Each row is a point on a landscape with many valleys, with its height.
From any point a ball rolls to the lowest of the 4 points nearest to it. It stops when none of these is lower. Distance is the straight distance between rows; heights are no part of it.
q758 height 647: [95 101 119 61 54 77 70 141 112 134 102]
q980 height 369: [68 77 107 81 98 128 100 72 64 80 93]
q778 height 599: [116 105 112 62 50 70 51 143 126 113 92]
q905 height 461: [95 82 73 122 130 144 95 84 66 37 154]
q272 height 164: [159 117 95 132 104 32 67 115 101 85 83]
q766 height 103: [93 74 98 86 130 87 133 30 158 80 64]
q927 height 589: [87 89 124 57 66 119 118 60 118 128 75]
q854 height 310: [101 108 114 121 84 67 87 150 71 121 96]
q182 height 238: [53 95 66 80 159 97 124 75 133 52 102]
q984 height 274: [126 152 88 171 139 124 135 129 82 147 155]
q27 height 309: [180 119 101 107 66 47 43 106 118 70 72]
q890 height 269: [129 141 92 156 131 70 103 159 68 120 111]
q242 height 690: [105 100 119 61 53 131 118 69 148 151 69]
q493 height 272: [150 148 84 147 141 38 93 123 88 98 93]
q612 height 467: [75 78 114 72 89 126 103 65 83 102 83]
q20 height 638: [119 102 90 168 115 165 113 101 59 85 148]
q743 height 458: [139 111 106 87 57 52 44 135 120 80 96]
q789 height 196: [89 83 110 119 100 132 100 113 40 103 115]
q729 height 365: [162 121 96 94 48 51 40 116 123 72 90]
q837 height 281: [108 118 102 147 112 88 93 156 55 121 112]
q995 height 597: [110 96 111 71 50 62 62 147 112 113 93]
q283 height 113: [130 105 105 123 86 44 72 153 86 105 96]
q62 height 223: [121 177 81 136 160 97 124 142 99 135 158]
q330 height 270: [63 79 78 75 136 112 115 59 107 54 94]
q310 height 370: [69 75 100 98 107 144 98 78 52 75 101]
q246 height 327: [92 73 107 77 104 102 133 30 138 100 66]
q178 height 386: [44 92 52 77 158 117 116 118 139 49 160]
q423 height 474: [109 104 97 165 108 137 108 125 43 108 129]
q306 height 680: [90 108 121 50 47 119 106 99 149 153 82]
q327 height 373: [113 81 113 87 71 121 127 33 163 124 55]
q375 height 214: [77 82 88 72 136 99 124 42 123 63 80]
q589 height 165: [74 80 84 81 144 83 130 48 153 67 76]
q618 height 659: [88 92 131 53 55 115 111 74 120 137 81]
q533 height 326: [58 86 62 88 151 116 105 84 108 40 138]
q221 height 259: [121 142 89 161 133 89 122 157 69 131 129]
q719 height 504: [91 79 118 70 85 119 126 39 139 120 61]
q384 height 314: [45 95 59 79 163 106 120 103 138 58 123]
q314 height 359: [128 99 103 104 73 42 61 146 104 97 90]
q40 height 506: [88 87 125 81 59 83 76 137 78 122 98]
q323 height 695: [82 100 126 50 49 102 97 106 117 145 87]
q769 height 366: [71 69 105 69 114 119 110 51 78 79 85]
q365 height 286: [78 74 118 94 80 118 93 100 49 103 103]
q54 height 413: [125 82 113 98 56 125 131 40 175 138 54]
q764 height 239: [113 82 99 107 99 96 133 31 175 93 50]
q721 height 122: [82 82 110 70 92 119 122 38 115 103 70]
q337 height 275: [132 127 92 142 109 35 72 147 85 101 96]
q969 height 407: [112 118 98 176 122 146 124 132 48 117 139]
q180 height 186: [130 180 77 134 169 72 117 137 93 119 129]
q841 height 345: [91 87 123 107 80 94 82 140 57 121 97]
q941 height 333: [68 82 72 84 135 124 98 76 92 36 121]
q411 height 277: [90 99 109 130 94 101 85 143 47 117 109]
q465 height 384: [89 84 98 132 118 153 96 98 40 76 136]
q695 height 696: [84 87 133 59 67 112 91 102 85 132 86]
q75 height 672: [98 114 110 48 43 95 85 118 144 139 92]
q213 height 464: [92 82 81 121 119 141 99 85 49 54 131]

Where does a ball stop that starts at each point below?
q75 -> q283
q54 -> q766
q327 -> q766
q758 -> q789
q837 -> q180
q890 -> q180
q969 -> q180
q330 -> q766
q27 -> q283
q729 -> q283

Call two points neighbours if one is among the 4 nearest of the other. Go from one point of each pair to the other, from neighbour to neighbour, staying as low as possible. Name the highest point that can't be avoided.
q766 / q283 -> q980
q789 / q283 -> q837
q766 / q721 -> q246
q180 / q283 -> q493
